Points on a hilly landscape, in no order, each with its height.
From any point a ball rolls to the lowest of the 2 points nearest to it. It stops when none of these is lower. Distance is the straight distance between rows; heights are no part of it.
(1119) h=37.1: [132 101 95 163 161 147 96 142 121 149 149 159 114 134 52 136 143 132 126 99 163 100 106 148 102 146 142 144 138 111 102 164 119 140 123 128 120 112 119 172 146 127 116 143 101 92 142 142 121 139 101 101 138 157 98 113 138 158 143]
(1005) h=26.2: [132 125 133 137 94 144 145 123 116 136 100 150 172 113 128 126 136 96 152 108 143 125 116 72 101 144 147 134 122 134 134 107 131 126 154 116 100 136 143 117 146 169 143 142 97 124 108 143 168 137 132 127 131 140 135 117 113 110 143]
(751) h=50.4: [144 149 174 108 104 162 115 142 131 145 121 132 152 138 145 158 143 114 132 113 170 124 147 91 132 143 171 115 132 124 125 138 89 103 155 141 111 143 103 127 107 128 134 123 112 133 121 121 130 109 145 140 133 139 112 129 144 138 150]
(373) h=30.4: [137 108 96 175 124 121 89 122 112 139 140 167 125 157 63 123 166 132 139 92 167 99 107 159 100 153 135 159 137 108 96 139 122 122 131 125 104 140 127 172 129 117 117 147 83 96 130 136 127 152 111 102 164 146 118 107 141 163 162]
(459) h=34.3: [147 133 146 159 141 133 102 113 117 139 114 136 138 137 153 156 134 160 132 135 124 144 146 143 129 131 152 129 114 130 129 119 122 118 112 135 150 149 122 115 106 144 122 117 140 145 115 116 96 130 146 138 147 108 97 151 145 117 123]
(504) h=62.2: [121 131 125 61 135 137 128 116 159 130 152 107 141 111 142 93 128 114 140 131 140 122 118 123 123 98 94 83 150 115 105 121 115 93 145 150 168 121 118 105 135 82 113 109 134 133 147 131 130 98 136 117 124 153 128 128 112 102 123]
(185) h=8.0: [165 125 110 155 143 130 133 137 125 139 120 187 124 172 119 127 155 100 123 121 128 146 154 116 134 121 178 129 142 113 131 106 130 131 123 148 99 137 102 119 142 125 94 69 99 119 104 99 122 180 147 146 154 78 117 119 150 138 125]
(380) h=33.0: [111 126 149 96 146 142 127 132 151 145 144 131 79 149 131 106 106 115 137 127 106 116 130 156 135 108 142 99 147 116 113 151 139 150 142 117 123 85 100 106 142 88 112 73 126 137 146 119 121 131 116 120 98 130 148 134 106 111 139]
(496) h=17.3: [153 108 123 164 157 134 126 137 134 130 116 169 116 164 116 124 149 130 136 114 115 136 161 148 156 119 154 116 147 114 126 123 135 135 125 133 117 126 77 116 132 101 111 64 117 127 110 93 110 176 123 140 137 103 127 120 124 146 130]
(313) h=28.5: [124 127 111 128 137 152 110 117 133 138 129 153 139 151 56 119 137 102 120 104 165 130 123 146 107 135 155 116 118 115 93 134 139 141 136 119 88 129 130 151 154 110 98 95 102 111 130 110 140 137 122 114 155 136 137 152 139 148 142]
(27) h=35.4: [139 138 143 101 113 89 153 170 100 127 131 134 126 114 155 135 108 170 126 130 124 125 134 127 176 100 93 152 137 133 136 123 112 113 142 129 131 113 140 144 97 150 111 186 150 147 89 135 144 113 137 156 122 122 155 85 147 161 133]
(196) h=38.0: [120 133 154 127 124 141 120 127 153 101 117 87 147 125 167 144 138 126 150 131 116 118 124 114 133 115 136 123 111 120 151 118 110 135 130 124 142 138 131 92 102 148 149 142 127 147 129 131 122 133 156 131 131 130 134 128 133 114 111]
(1139) h=71.9: [116 106 130 150 127 131 120 112 130 81 159 107 136 114 89 127 143 131 154 122 118 118 109 124 146 143 111 115 97 152 160 141 121 168 112 132 120 105 138 114 154 144 136 170 124 110 153 146 117 164 91 118 126 168 125 126 134 107 142]
(530) h=50.5: [93 128 138 141 119 110 166 115 132 160 137 126 95 92 138 129 114 108 121 123 121 96 125 94 154 151 90 139 187 155 161 130 166 168 107 148 122 101 132 136 138 88 154 140 133 115 153 161 131 158 96 126 99 143 148 111 136 119 120]
(1054) h=17.8: [134 127 109 158 110 136 110 124 109 143 115 161 153 160 77 124 150 131 123 104 178 117 124 158 102 141 160 147 119 123 104 134 134 115 154 111 97 146 125 154 139 122 112 110 115 111 126 117 136 151 117 126 170 121 125 124 127 145 147]
(152) h=76.3: [101 99 121 126 131 140 126 140 146 141 125 112 131 119 126 138 132 109 158 121 121 109 110 136 128 147 101 109 104 115 147 117 155 133 116 138 127 108 125 124 170 150 136 102 118 129 157 149 131 145 109 100 133 139 118 114 143 118 96]
(181) h=47.9: [121 158 135 109 128 120 150 107 118 156 109 123 124 108 195 105 114 137 121 138 132 142 150 96 143 128 128 117 167 143 147 143 120 124 109 156 167 128 127 121 109 117 133 126 161 126 100 129 144 107 131 132 87 109 130 128 143 149 142]
(745) h=60.7: [129 139 132 126 105 148 159 183 141 129 117 121 108 100 104 131 101 112 126 133 107 105 87 116 121 148 121 185 94 139 129 128 148 161 119 123 88 121 167 135 109 152 131 151 135 128 124 152 140 168 117 155 140 112 147 98 104 107 138]
(239) h=37.6: [106 131 115 137 107 84 147 136 111 169 106 106 128 94 167 115 132 147 129 120 121 129 141 97 126 145 132 132 134 154 151 84 137 88 126 133 132 150 132 116 116 153 144 132 161 127 101 146 157 93 125 132 99 84 123 134 116 128 114]
(548) h=46.7: [107 132 137 153 142 100 152 113 134 154 138 135 84 114 132 147 112 121 110 119 130 104 131 124 173 150 108 118 158 150 146 147 164 182 115 157 130 102 97 122 126 88 149 113 129 118 166 132 132 161 89 117 102 150 142 112 130 113 116]
(157) h=48.3: [123 140 140 126 115 125 117 123 124 135 131 122 144 129 176 152 109 171 114 141 134 142 127 147 152 137 99 140 127 142 141 150 114 122 116 169 156 136 115 126 87 157 119 154 150 148 128 117 118 144 116 128 129 135 92 134 139 157 119]
(772) h=80.6: [121 143 134 109 108 153 109 126 123 125 126 137 119 135 116 137 140 118 145 102 167 123 161 121 129 118 144 78 122 108 88 103 91 101 135 120 146 150 128 158 128 95 94 126 131 128 114 113 145 75 159 124 137 143 120 147 110 117 137]
(1081) h=65.7: [164 109 105 151 170 123 91 118 116 121 119 131 130 151 123 125 122 148 117 132 127 125 162 178 115 110 136 137 135 108 101 133 132 108 107 69 158 155 139 150 139 92 120 117 108 126 132 133 109 112 147 105 151 110 121 133 110 128 122]
(257) h=9.7: [150 162 161 150 133 95 137 98 113 139 106 128 121 127 158 151 131 122 96 126 120 189 142 123 151 137 134 146 118 150 149 121 122 150 108 164 129 149 129 110 91 161 106 141 147 126 101 121 152 167 130 165 86 110 105 146 124 136 135]
(1035) h=62.5: [114 126 110 100 122 106 165 147 145 93 144 93 126 114 114 109 124 92 116 146 111 114 106 131 97 122 101 134 152 121 100 116 146 127 154 128 123 83 155 128 151 113 146 137 127 110 133 152 118 82 133 132 114 146 152 164 115 143 134]
(562) h=78.2: [119 121 120 114 128 152 134 126 128 145 119 103 143 110 117 138 146 100 149 114 138 116 142 125 108 129 119 82 130 93 120 86 141 77 154 112 124 130 129 140 147 129 133 120 112 123 143 132 125 96 131 101 144 148 116 140 122 98 112]
(976) h=39.3: [110 145 121 76 97 134 159 148 135 120 122 103 139 119 109 138 133 108 113 116 165 103 125 95 106 128 160 122 158 145 110 118 110 115 166 122 118 116 145 133 108 106 149 144 127 124 124 153 129 109 123 161 120 150 137 142 134 156 148]
(455) h=83.8: [151 128 110 127 152 128 103 141 98 119 126 148 132 142 124 115 121 156 121 112 154 141 169 160 130 124 139 115 129 117 76 129 117 97 119 110 184 136 133 151 119 106 100 109 154 112 94 117 120 114 146 118 162 95 97 148 111 157 144]
(1125) h=77.3: [101 107 117 118 115 127 149 130 138 149 133 104 145 99 113 134 144 113 154 115 117 111 131 134 108 136 104 87 119 111 131 100 155 91 139 154 138 104 127 127 154 150 153 120 110 114 146 152 123 120 119 81 140 161 116 132 131 118 108]
(484) h=39.1: [119 135 138 123 149 136 119 136 127 127 148 138 107 131 79 129 102 111 128 113 124 106 128 144 121 138 132 138 132 123 112 176 153 169 139 126 117 95 117 141 148 101 126 99 108 112 150 114 116 134 82 120 124 134 136 147 102 129 128]
(980) h=82.1: [126 130 151 105 126 125 95 129 114 132 127 131 143 132 133 129 125 145 155 120 160 130 158 131 133 121 146 93 132 108 92 133 94 95 135 123 170 151 119 147 120 115 101 117 143 121 104 124 120 88 158 118 157 113 119 143 125 129 135]
(1171) h=45.8: [147 137 170 124 113 151 116 154 125 146 129 113 140 115 167 155 152 128 145 117 141 124 174 101 134 140 145 116 124 108 133 108 100 79 134 138 126 161 102 113 120 115 139 120 123 129 115 118 136 84 153 143 144 112 105 133 130 100 136]
(714) h=70.1: [129 106 99 131 139 121 101 148 107 122 121 129 144 152 123 122 131 168 117 140 129 140 105 173 133 107 78 147 115 105 124 150 100 95 137 100 138 167 113 139 119 126 120 142 151 130 103 136 132 110 163 120 170 111 117 116 127 139 101]
(375) h=60.8: [111 123 113 85 148 104 104 149 109 95 121 123 125 127 114 109 123 129 104 128 154 143 113 165 129 124 114 101 135 105 91 159 116 114 151 102 162 107 142 152 121 101 100 143 134 147 148 151 123 78 157 107 150 137 115 143 101 139 116]
(458) h=18.0: [132 121 119 142 116 138 106 137 116 129 122 131 126 143 123 150 157 75 165 118 139 106 139 93 120 121 143 124 137 99 99 77 123 89 159 106 110 172 130 157 150 127 126 130 97 123 106 122 149 84 141 119 178 96 120 123 136 93 113]
(418) h=58.3: [126 114 93 107 119 80 144 133 127 105 138 103 134 110 164 106 120 119 94 125 120 102 116 111 125 98 105 131 167 154 127 112 142 101 127 115 157 133 151 106 118 105 175 152 120 149 131 160 103 76 131 126 97 141 154 136 122 132 125]
(10) h=46.5: [145 146 145 145 115 123 158 92 132 150 103 151 143 125 112 118 144 116 116 122 135 150 120 96 106 142 157 141 136 137 137 144 141 160 137 150 77 138 109 123 134 122 138 125 113 120 135 125 139 168 129 142 101 140 163 117 107 115 167]
(924) h=63.9: [109 135 136 124 106 146 154 166 139 146 130 114 111 82 94 132 111 101 144 126 112 111 113 112 114 159 111 159 100 159 150 128 157 169 121 151 79 113 161 137 135 136 150 130 131 106 141 146 134 189 104 160 135 136 126 124 118 127 125]
(725) h=7.2: [127 121 100 149 103 94 139 115 115 119 136 129 135 136 142 122 109 177 110 138 107 145 122 150 141 120 76 148 94 132 166 130 125 106 113 113 129 160 127 120 126 138 137 151 174 144 128 135 124 120 134 117 122 106 141 123 99 116 107]
(862) h=18.7: [130 114 112 178 120 113 108 118 112 99 132 126 147 151 132 140 137 151 140 138 103 134 128 135 140 120 99 134 88 134 159 107 131 124 105 107 127 153 130 120 148 153 120 150 145 143 112 136 121 143 139 112 133 112 124 123 123 88 98]
(115) h=28.6: [113 133 116 140 88 87 143 160 100 148 106 145 123 120 161 128 106 153 131 126 117 146 137 123 149 144 112 144 112 158 150 105 145 96 116 117 124 126 134 134 133 168 122 143 171 125 99 149 153 113 134 139 104 81 120 121 121 125 114]
(264) h=51.4: [124 142 124 101 141 122 146 110 144 134 132 119 133 104 177 102 115 115 99 151 138 122 133 84 139 107 108 134 185 151 131 152 129 145 99 135 162 114 151 124 119 96 152 136 145 134 111 137 140 110 126 133 95 123 164 128 133 137 141]
(531) h=31.2: [106 139 110 87 107 130 145 161 124 126 127 99 144 105 97 140 124 122 117 143 149 122 108 138 94 133 148 131 129 143 117 127 140 121 168 116 115 92 160 138 130 134 145 143 124 125 160 149 125 125 102 155 127 152 128 152 140 151 139]
(1107) h=79.3: [120 136 105 109 115 169 124 120 118 148 110 143 118 133 112 134 147 100 138 111 162 139 130 124 101 112 138 79 107 103 107 94 131 106 157 110 118 142 133 138 152 112 104 113 114 124 130 119 146 96 143 117 136 154 122 155 119 106 115]
(948) h=74.9: [114 83 132 143 130 144 126 148 108 136 145 130 128 112 108 140 146 122 155 112 142 110 108 132 138 158 120 114 100 134 159 127 126 141 102 141 124 105 140 123 157 153 123 136 105 109 154 157 137 142 117 94 153 153 100 116 169 131 115]
(312) h=36.5: [135 109 142 100 158 148 138 138 170 137 152 101 91 137 111 101 113 99 132 150 105 105 112 150 115 127 128 89 149 111 115 121 136 150 149 131 124 71 124 104 167 89 126 100 110 133 152 106 145 96 119 123 95 150 138 160 106 100 134]
(104) h=17.5: [149 118 147 154 108 140 112 106 98 141 106 147 159 134 136 135 149 119 142 113 140 125 144 85 108 157 168 122 116 133 139 101 125 115 153 127 103 163 126 128 137 164 131 136 112 127 124 129 138 138 139 135 131 117 134 120 124 81 143]
(970) h=43.0: [132 155 144 102 94 110 165 167 123 119 103 118 128 107 133 144 120 156 120 131 120 123 124 112 145 113 117 171 132 148 151 119 119 129 127 118 125 124 143 124 78 152 125 179 147 150 97 139 145 134 127 168 119 139 140 79 147 152 144]
(36) h=22.3: [127 122 122 113 150 143 124 135 121 128 141 104 135 107 76 138 110 111 117 129 147 107 104 154 90 163 151 126 113 128 121 146 147 133 158 142 116 95 145 139 166 126 127 142 104 113 167 136 130 113 85 132 128 143 123 170 140 143 142]
(259) h=41.9: [159 141 148 140 135 122 130 85 133 124 115 158 156 133 102 134 151 121 133 132 118 172 148 107 114 128 184 122 118 120 135 126 130 150 135 146 84 152 109 126 114 142 143 132 107 134 136 100 131 166 147 136 103 141 161 120 117 99 173]
(730) h=51.9: [116 132 120 107 120 135 109 160 119 135 132 126 144 123 150 143 111 180 128 137 142 123 112 154 136 117 89 142 116 135 120 159 91 109 140 143 147 117 129 140 93 165 118 160 158 150 130 125 121 123 117 134 145 142 96 107 143 166 115]
(502) h=56.2: [142 149 149 120 119 148 146 140 135 111 104 113 136 124 109 126 107 112 118 131 124 138 96 99 118 142 141 176 94 155 137 119 113 158 99 133 100 118 162 115 97 171 131 157 121 148 95 137 147 164 131 167 136 109 136 96 125 116 138]
(473) h=19.3: [155 137 122 145 120 139 99 111 105 128 112 180 130 167 129 136 143 99 128 127 152 140 148 105 113 123 186 139 127 126 112 104 113 110 123 127 99 151 131 138 137 145 104 94 96 124 87 114 148 147 144 130 151 88 105 129 153 123 120]
(697) h=45.0: [111 148 137 97 121 158 119 149 138 143 118 119 129 128 141 121 106 110 145 147 145 138 99 116 128 131 120 149 97 125 127 143 112 148 107 146 115 103 150 117 120 139 138 105 153 146 111 118 154 162 139 137 143 117 117 127 147 141 103]
(693) h=44.9: [104 128 112 148 106 68 139 113 130 129 117 90 131 111 178 113 124 155 116 143 120 134 135 107 142 133 102 142 132 153 159 66 148 100 117 141 127 171 111 109 124 141 139 142 163 132 109 152 127 101 134 123 113 95 130 126 116 138 105]
(581) h=42.9: [138 153 136 105 103 115 148 127 102 146 106 128 140 117 162 121 126 133 121 119 142 122 150 100 137 125 154 138 146 143 122 130 111 108 127 125 146 132 125 126 106 136 127 153 154 126 94 139 140 108 136 158 101 118 144 125 139 146 151]
(1175) h=22.5: [133 143 164 150 141 109 152 105 142 161 108 144 121 138 162 141 133 120 109 147 112 192 146 115 168 127 133 128 132 135 152 120 126 162 111 172 159 150 112 104 103 149 118 109 151 129 111 104 144 159 160 139 92 122 105 128 118 142 137]
(387) h=64.0: [113 106 130 95 137 135 123 107 158 129 140 96 162 107 156 119 137 127 142 141 120 115 120 136 129 113 119 106 131 115 129 116 118 97 142 121 158 143 110 101 140 110 130 109 119 141 154 127 111 104 140 108 133 136 128 120 121 120 113]
(566) h=24.9: [154 114 132 169 158 145 129 115 151 128 139 157 100 163 133 126 154 128 139 150 103 132 151 140 133 104 172 114 124 119 133 115 141 140 110 101 117 143 108 136 139 127 107 86 106 131 127 99 104 160 152 125 125 116 144 113 135 114 135]
(37) h=63.4: [133 117 110 121 164 117 96 128 118 110 113 148 120 152 109 112 137 138 117 126 144 123 124 185 128 119 121 127 136 91 89 156 115 115 135 67 168 140 133 161 131 106 119 124 121 127 121 140 125 95 170 103 159 119 129 146 101 148 139]
(1189) h=60.4: [115 134 115 71 130 128 122 122 142 131 146 137 120 119 157 92 116 124 115 135 134 139 124 134 123 118 99 113 135 121 115 148 131 117 128 132 157 105 127 116 135 92 105 89 160 141 154 131 123 86 120 113 111 138 136 138 111 128 113]
(813) h=68.5: [123 130 132 138 132 136 151 100 168 105 133 72 129 122 107 138 145 116 139 152 94 141 120 90 119 128 130 108 115 140 158 112 150 174 133 141 107 125 137 105 134 152 172 145 105 126 158 132 127 155 131 143 112 164 139 132 127 108 143]
(713) h=24.4: [144 131 162 136 122 101 126 113 92 140 114 133 121 140 168 147 124 128 122 114 101 156 141 100 140 130 154 143 112 146 143 120 102 129 129 153 144 151 141 107 87 188 108 146 148 135 80 133 157 132 129 152 100 94 111 141 127 128 136]
(764) h=46.9: [120 163 159 81 86 141 143 161 127 134 114 122 145 138 114 150 131 129 120 119 181 110 127 102 114 142 157 129 131 150 117 141 93 109 160 134 109 129 127 111 93 124 120 143 128 124 128 136 141 132 124 163 138 145 127 120 153 166 144]
(645) h=85.1: [134 128 106 134 142 145 116 144 128 114 134 161 137 146 139 111 113 168 116 116 144 140 138 170 131 118 102 128 133 111 86 160 103 108 119 134 175 122 121 148 108 128 119 119 135 137 114 91 116 126 121 122 144 106 101 142 121 174 131]
(305) h=58.2: [119 140 98 70 134 102 127 134 115 112 156 147 123 121 139 107 111 143 104 121 160 148 133 146 134 105 96 104 135 123 88 159 122 112 134 134 172 111 149 144 116 97 98 135 166 145 136 144 124 77 150 114 122 132 127 133 112 131 113]
(877) h=30.9: [120 118 96 151 161 136 107 148 122 139 154 113 126 117 50 140 119 124 144 134 140 107 83 164 99 144 141 155 108 113 109 146 122 153 141 117 107 112 142 167 170 133 122 151 102 103 145 124 139 133 103 127 141 144 118 144 141 162 134]
(910) h=27.1: [139 138 118 127 115 102 141 134 89 130 126 151 125 135 146 122 111 191 107 138 126 145 129 156 159 118 95 163 127 144 132 149 109 109 158 109 141 128 121 153 93 150 111 164 163 147 96 125 141 97 142 144 119 119 140 107 125 156 141]
(1153) h=45.6: [138 84 157 148 145 137 121 112 115 105 158 156 108 112 90 148 136 129 140 103 121 130 116 130 135 162 140 125 137 148 161 161 121 136 118 137 152 98 127 133 147 110 113 144 101 95 153 124 105 110 93 92 133 164 129 130 141 104 139]
(961) h=5.2: [140 101 144 166 121 136 105 127 91 131 118 141 137 127 139 144 143 119 146 114 143 109 162 91 103 136 147 117 124 126 120 88 136 89 144 120 112 163 140 145 157 160 134 143 109 113 123 138 143 116 146 132 169 101 105 107 131 83 117]
(486) h=35.9: [115 126 145 103 140 151 120 115 164 160 131 116 120 120 157 124 115 137 131 160 129 142 111 150 141 134 110 105 119 113 140 135 126 156 119 142 142 123 110 92 133 111 138 82 141 150 161 116 133 136 126 121 127 141 120 136 142 134 121]
(917) h=28.3: [104 113 125 103 147 158 111 135 144 125 148 152 88 163 130 102 111 132 134 124 113 116 131 157 142 84 131 112 153 97 106 156 128 145 124 108 132 116 110 121 121 82 107 75 141 131 134 108 121 142 115 110 140 126 140 123 119 145 105]
(884) h=43.2: [127 138 106 129 141 164 118 133 128 156 121 142 127 145 118 126 135 126 139 133 135 128 128 157 117 125 140 119 115 117 119 138 140 135 114 110 127 116 114 131 140 126 110 82 127 126 129 114 123 140 128 114 137 126 107 130 155 127 103]
(430) h=18.4: [127 133 113 147 95 124 123 153 100 125 116 144 132 138 147 127 103 161 128 128 103 141 123 152 138 121 94 166 113 133 148 145 129 116 126 106 116 133 138 145 121 157 121 129 167 144 102 129 141 120 136 127 129 112 123 114 119 137 117]
(201) h=26.7: [147 131 128 163 131 137 105 97 120 115 128 136 127 165 128 131 167 92 165 142 117 113 130 101 122 115 163 134 132 106 112 94 140 121 139 97 108 174 132 148 147 142 102 157 97 112 118 123 114 103 141 127 167 113 146 103 137 101 123]
(576) h=31.0: [167 125 123 164 158 140 114 107 136 129 119 146 97 176 147 117 158 115 160 159 96 119 153 118 121 107 171 133 135 107 130 103 137 127 115 88 113 163 127 157 142 126 84 120 109 100 124 109 120 133 152 131 147 103 134 106 133 111 129]
(1146) h=27.5: [151 138 144 141 128 136 104 129 96 121 114 152 134 163 153 151 139 137 137 123 147 131 149 124 126 117 178 151 129 123 110 123 103 119 128 133 125 147 126 129 117 149 101 125 112 128 84 108 124 121 148 142 152 95 107 141 156 137 127]
(426) h=51.3: [93 120 97 110 89 63 149 110 144 119 132 101 133 97 176 87 130 142 94 139 125 137 135 113 153 112 84 149 152 134 157 106 135 94 98 139 137 162 138 102 114 130 162 140 155 130 101 134 130 98 143 119 125 113 148 112 134 158 112]
(758) h=39.2: [147 139 122 170 152 145 112 123 139 131 111 141 130 147 121 143 148 149 122 133 135 145 129 162 126 126 147 131 101 132 123 138 120 140 101 144 132 133 103 122 118 129 126 92 119 146 138 107 105 153 124 144 140 126 93 132 147 154 124]
(1015) h=32.3: [164 142 119 161 141 133 88 74 123 102 134 142 139 141 106 127 157 148 149 135 98 136 151 132 138 129 164 113 109 125 130 110 131 134 128 92 110 155 118 132 133 146 134 153 132 138 127 118 109 155 126 113 121 123 137 125 130 82 155]
(1061) h=32.9: [124 132 137 122 110 148 142 128 133 129 112 100 157 126 125 134 130 111 145 136 132 126 110 102 113 135 154 134 111 131 134 127 134 138 151 109 120 124 139 122 137 153 146 134 114 139 128 121 133 130 132 140 134 146 138 128 132 120 122]
(516) h=64.2: [116 110 113 96 144 110 140 142 142 77 135 93 131 121 94 104 120 103 109 126 101 108 95 167 106 120 95 111 134 108 117 126 144 104 160 137 143 104 138 129 163 114 134 131 113 113 164 127 111 77 151 104 134 139 135 152 109 119 105]
(129) h=55.0: [112 126 107 107 129 107 161 121 146 107 139 94 117 105 158 121 113 119 92 142 120 119 112 103 112 112 112 143 179 146 127 122 143 138 112 105 137 115 161 121 117 99 174 154 137 144 116 143 113 132 112 153 104 138 162 136 134 139 137]
(797) h=70.3: [137 126 128 139 150 117 148 108 144 81 168 100 123 121 94 126 119 123 134 154 91 120 98 110 126 146 127 115 116 148 148 124 137 171 122 129 105 105 147 107 160 133 149 165 117 106 149 146 113 150 93 120 106 152 155 141 115 104 150]
(66) h=26.6: [131 133 124 155 136 125 97 99 117 81 124 106 139 148 125 140 149 142 146 128 105 120 147 121 129 122 137 119 103 121 147 98 130 111 144 83 132 169 125 128 139 141 137 174 135 135 132 127 102 122 125 117 144 130 144 125 128 86 123]
(527) h=66.4: [120 116 140 137 123 140 161 136 146 132 131 86 136 107 109 134 117 106 151 144 128 122 106 105 109 159 120 130 96 150 153 110 147 172 119 155 92 107 159 111 152 152 158 122 99 125 149 147 140 173 112 143 132 153 126 127 130 126 129]
(515) h=40.3: [97 156 127 86 116 147 126 145 157 158 132 99 122 108 145 119 118 130 128 149 136 144 117 144 127 146 91 139 112 129 145 136 141 156 116 154 128 101 144 102 127 122 143 92 153 148 157 117 142 154 113 138 133 135 106 131 148 144 105]
(802) h=50.3: [128 158 165 107 105 124 135 143 131 110 105 105 146 130 124 147 129 132 132 140 138 129 118 89 126 133 150 150 110 144 143 118 94 145 135 132 121 134 144 97 73 162 123 180 130 150 109 139 134 152 131 160 136 153 139 111 132 132 127]
(732) h=41.4: [145 134 156 137 128 134 126 111 112 153 109 118 144 108 157 135 139 142 150 118 109 134 164 101 138 136 156 107 124 128 131 102 111 104 145 124 147 161 111 122 118 141 138 119 140 115 123 120 130 83 150 145 116 93 127 138 106 107 142]
(831) h=23.6: [129 106 102 149 159 150 105 133 134 145 130 150 104 157 123 115 119 137 135 102 111 117 152 164 138 109 149 112 148 97 110 137 146 151 121 111 134 121 88 122 135 92 104 73 113 129 132 112 113 157 99 109 135 124 122 125 123 142 107]
(1136) h=55.6: [97 110 99 99 107 68 159 114 125 101 153 103 128 99 157 96 122 123 95 136 120 117 127 123 137 80 85 137 169 129 128 129 125 75 127 138 126 154 130 109 89 115 177 138 129 141 113 155 102 100 149 123 114 133 157 102 131 158 122]
(541) h=43.1: [129 132 136 145 154 107 160 105 142 138 136 126 103 113 114 150 131 115 116 151 124 125 115 116 133 151 135 99 128 152 146 153 155 160 121 142 127 96 108 119 146 102 159 112 103 123 167 131 129 148 101 122 93 161 149 124 129 98 146]
(901) h=49.3: [120 163 157 121 97 154 134 146 134 152 107 142 108 129 151 139 104 101 121 125 113 158 127 119 146 137 112 156 123 126 153 143 131 161 85 151 110 111 134 125 110 131 127 92 141 147 101 117 155 171 132 123 118 110 117 126 134 120 97]
(739) h=34.9: [116 137 114 116 128 142 112 132 134 126 143 159 102 151 43 113 113 102 117 84 152 136 133 139 102 135 157 129 129 117 87 163 145 165 135 132 101 99 115 144 135 84 106 94 115 106 146 109 125 150 90 124 133 135 139 155 108 151 124]
(742) h=42.7: [136 103 134 137 152 116 125 138 135 105 157 136 119 111 91 134 103 128 129 123 105 94 104 136 119 144 118 133 132 154 136 166 139 160 134 137 139 76 134 133 161 114 118 143 112 93 156 132 117 116 89 103 117 149 144 142 120 108 129]
(1042) h=37.2: [170 122 128 170 144 119 99 76 122 120 123 157 139 138 88 128 167 124 135 137 122 156 157 118 135 119 178 111 120 116 133 116 147 135 130 139 88 161 103 142 129 149 124 146 104 131 129 106 114 172 137 133 127 128 130 109 147 78 174]
(85) h=65.5: [133 109 134 105 137 119 152 105 164 90 151 84 136 112 142 120 131 124 117 139 93 111 103 143 99 110 99 113 138 119 127 115 133 102 146 137 156 127 136 97 145 118 153 121 103 126 173 131 100 85 123 107 119 150 133 150 105 116 109]
(1076) h=60.9: [114 122 102 109 120 100 158 156 136 95 157 111 112 102 131 110 102 102 93 128 100 90 108 122 120 104 79 143 172 124 119 129 169 132 125 117 115 78 151 136 156 105 158 134 135 106 132 145 117 101 110 121 107 137 161 147 119 129 117]
(798) h=30.5: [129 126 162 136 142 128 136 104 163 150 119 134 123 134 172 137 124 142 120 168 120 161 135 142 161 120 129 98 127 132 145 125 125 140 109 138 161 141 103 103 116 122 128 95 139 160 148 113 136 140 162 121 107 126 124 127 126 125 139]
(1140) h=67.8: [136 97 99 144 145 118 99 121 120 133 130 134 132 144 123 121 114 167 119 137 117 137 131 176 125 118 95 138 119 105 132 144 131 92 115 92 143 154 124 136 147 96 118 109 152 119 127 138 114 97 149 97 144 102 132 129 101 106 111]
(275) h=52.9: [127 144 156 163 111 130 131 122 140 140 107 125 130 133 146 121 114 107 137 141 106 153 121 99 149 138 105 136 114 127 157 115 136 179 88 134 119 130 112 114 127 150 127 116 135 131 127 127 148 176 144 125 101 116 125 121 127 106 97]
(166) h=34.6: [145 135 171 138 130 109 118 129 101 142 110 129 142 119 162 146 129 153 130 94 113 133 162 95 130 136 172 134 126 130 127 114 84 107 142 139 155 164 127 122 101 164 119 154 158 116 85 142 145 96 146 153 107 94 138 130 122 138 144]
(142) h=58.4: [115 127 107 118 123 99 156 153 129 100 137 124 117 97 136 123 103 117 104 136 121 105 106 111 128 120 98 168 169 140 134 125 164 144 103 104 108 85 184 146 138 118 168 164 136 124 127 155 111 135 100 145 99 139 172 128 140 122 152]
(533) h=43.3: [122 147 144 135 105 121 141 118 139 121 106 93 144 119 167 139 128 145 113 143 130 156 129 134 141 141 125 127 121 152 158 110 126 126 118 138 147 147 113 102 89 142 134 144 142 156 146 141 119 134 134 141 116 133 105 139 145 135 101]
(141) h=55.1: [122 135 99 88 124 114 123 149 110 128 141 137 132 120 146 123 104 175 112 136 162 131 124 173 139 111 78 122 133 127 110 173 111 100 141 139 159 102 123 162 96 124 116 159 153 148 141 135 120 102 133 125 143 125 113 122 134 159 125]
(1024) h=39.4: [140 111 140 125 150 146 160 123 159 158 138 127 94 132 97 142 123 105 119 147 117 110 132 139 119 135 143 87 140 130 125 143 155 137 151 133 110 84 104 123 163 111 140 98 85 128 162 107 135 114 119 111 98 149 137 138 131 92 158]
(616) h=85.9: [113 142 114 141 132 163 121 141 137 113 138 171 120 143 138 112 111 150 115 113 108 134 126 155 126 123 96 161 131 126 105 172 112 136 107 140 137 118 113 148 105 120 145 108 136 137 126 77 109 142 105 135 133 120 114 120 111 184 121]
(936) h=86.7: [133 141 137 149 143 169 119 120 148 98 147 153 111 160 142 122 127 144 124 103 89 156 121 147 155 117 105 146 131 127 122 160 107 161 90 152 118 140 109 127 101 122 127 115 138 137 117 68 101 176 107 144 130 115 123 122 114 174 123]
(231) h=73.5: [112 92 136 163 141 152 109 134 121 114 159 128 132 119 90 138 156 120 154 107 139 128 103 132 144 148 105 126 78 161 155 136 118 162 94 140 123 123 137 130 140 147 122 150 114 118 153 140 125 169 104 127 126 165 87 107 163 118 120]

Call two points neighbours if one is among the 2 nearest of the other. Go from one point of each pair to the other, from neighbour to neighbour, staying as low as possible. Name the highest point that can't be avoided.
(725), (36): (418)
(185), (961): (576)
(1054), (257): (751)
(1054), (36): (1119)

For each start below, name the point where the ball stops.
(530): (185)
(901): (257)
(141): (961)
(548): (185)
(616): (725)
(1136): (725)
(1125): (725)
